Points on a hilly landscape, in no order, each with its height.
A climber steps from a point to whichever of its 4 nearest points has the largest rise for the distance, and stops where none of them is higher. Distance is the straight distance between rows; heights are no part of it.
fedus height 624: 128  78 101  83  82 115  92 127 141
puvi height 753: 102  97  91 107  96 118  99  80 105
pubi height 236:  59  97  76 117  96 110  92  64  64
Taz height 483: 150 116 124 105  78  92 111 141 115
Luno height 217: 101  65 105 134 146 112 151  99  94
korom height 161:  49 116  74  97  95 100  83  71  47
pezig height 113:  52 123  87  88  89 102  77  71  39
Bak height 467:  79  70  89  66 126  88  80  77 155
vez height 546:  92  50  87 105 113 126 102  85 120
kom height 555:  76 105  76  99 101 103  71  55 104
nupok height 245:  90 136 113 132 109  87 125  98  33
Bef height 513:  81  98  84  84 106  94  69  61 139
Dov height 435:  92 115  89 111  94 116  93  77  76
vosit height 399: 120 124 111  84  68  92  55 102 128
Lizut height 635: 126  69 112  51  65 104 120 182 140
Ninun height 212:  79 112  97 135 127  98 135  90  39
muna height 335:  79 111  94 113  89 113 101  77  59
tova height 577: 142 109 105  87  59 102  78 140 136
luz height 567:  90  76  92 122 114 130 124  77 100
lisam height 434: 105  83 101 125 106 120 122  95  99
Bupi height 528: 136 115 111  99  67 107  84 129 129
Nago height 213:  57 100  86 128 111  90 115  86  18
Gog height 842: 122  50 121  82 104 114 132 152 127
zami height 291: 148 134 130 115 101  80 120 124  80
nusad height 554: 102  76  95  86  87 106  70  95 148
vorop height 370:  76 116  98 128 146  68 147  97  22
Kepi height 205:  47  96  74 108  99 107  86  52  64
Laduk height 596:  96  65  92  76  93 107  77  94 149
fis height 592: 101  94 110  54  90  78  65 126 182
mabep height 716: 126  64 114  82  91 109 125 156 128
gan height 121: 101  95 106 137 142  89 147 100  70
Rezu height 333: 133 132 120 112 107  86 121 119  80
rir height 497:  88 112 120  56 101  49  47 106 178
Falo height 544:  96  99 103  69  97  82  60 101 160
bagos height 383: 121 138 113  91  68 101  66 100  93
Posik height 490:  77  76  90  68 118  82  69  85 165
Nazer height 232:  68 121 102 123 127  81 127  93  10
gora height 375: 113 142 123 127 123  80 130 102  48
gib height 777:  69  62  76 120 114 121 113  66 106
rof height 589: 106  76  92 100 101 127  96  95 118
devu height 433:  92 120 104  74  94  82  47  78 141
bug height 246: 129 105 112 130 129  94 145 113  89
bod height 193:  96 101  98 129 167  66 150  86  58
vope height 674:  72  78  79  97 117 103  74  58 129
lopin height 277:  72 124  88  98  85 111  78  63  68
fakik height 191:  64  85  74 125 107 106 117  67  56
vevol height 151: 125 110 110 133 150  83 146 110  76
bape height 284:  69 115  96 132 126  80 137  97  21
Rufu height 447: 124 106 112 122 102 111 116 108 104
vig height 328: 141 139 118 106  73 100  89 121  93
lep height 325: 113  81 108 123 121 107 133 105  93
fudi height 192:  84 107  97 145 128  94 135  90  36
boruk height 156:  34 111  88 106  93  96  93  79  18
Bimuf height 918: 114 129 118 114  86 112  96  98  78
pov height 506: 129  73 117 114 109 116 131 130 108
Loma height 793:  90  72  89  92 101 109  89  69 129
Bil height 420:  84 107  99  78 110  87  60  70 145
neda height 369: 133 127 121 121 104  98 120 119  84
kop height 499: 152 106 120  91  70 103 103 151 127
fesu height 566: 135  94 119  93  82 109 101 142 123
pef height 598: 110 110  91 120  95 115 108  93  83
lefu height 665:  97 134 106 122 143  64 140  98  42
kitev height 640: 109  82 102  53  73  85  75 145 164
sedi height 609: 112 147 112 103  76 107  85  89  70
bufif height 189:  79 131  84  87  75  99  69  70  66
zesa height 456: 115 115  99  91  74 108  72 101 126
nivir height 410: 103  43  96 112 116 130 131 103 117
piv height 643: 113  60 102  85  89 121 121 130 135
Bugi height 404:  93 122  93 107  82 102  90  78  79
zorur height 612: 114 102 100  60  73  86  63 129 163
Sotu height 381:  92 123  95 133 154  64 139  92  28
Mafo height 58:  72 148  94  72  82  87  39  64  90
Padef height 551: 104 112  90  91  90 101  75  84 108
Dat height 646: 112  53 111  97 104 118 129 131 127
subo height 615:  99  86  83 100  92 120  88  75 115
lin height 610: 112  71 101  32  59 100 105 189 152
Vadas height 491: 122  55 110 105 136 112 149 133 118
vibar height 493:  99 124  98  96  83 105  80  75  91
tigib height 803:  81 113  86  89  86 100  65  64 113
Meri height 682: 109  66 106  62  74 106 102 151 154
lun height 645: 127  85 107  68  62 106  85 146 157
keke height 300: 135 143 112  86  65 102  65 105  95
meduk height 644:  65  71  70 102 117 108  92  54 120

Call two points neighbours if one is among the 4 nearest of the other. Go from one point of each pair to the other, from neighbour to neighbour, staying as high as possible. Name the lowest point that can't be avoided.
tigib, Bimuf: kom
Loma, puvi: subo
Loma, Bimuf: pef
Meri, Gog: Lizut

Two climbers start at each pair of points below. Name the first point that both come to, or write never.
Bupi, zorur: Meri
Lizut, nivir: Gog
zami, kop: fesu
zesa, Bil: tigib
rir, vosit: Meri
Ninun, luz: never
Nago, Nazer: vorop

Where does a climber stop that starts at each point below?
Falo: Meri
Bak: Loma
bufif: tigib
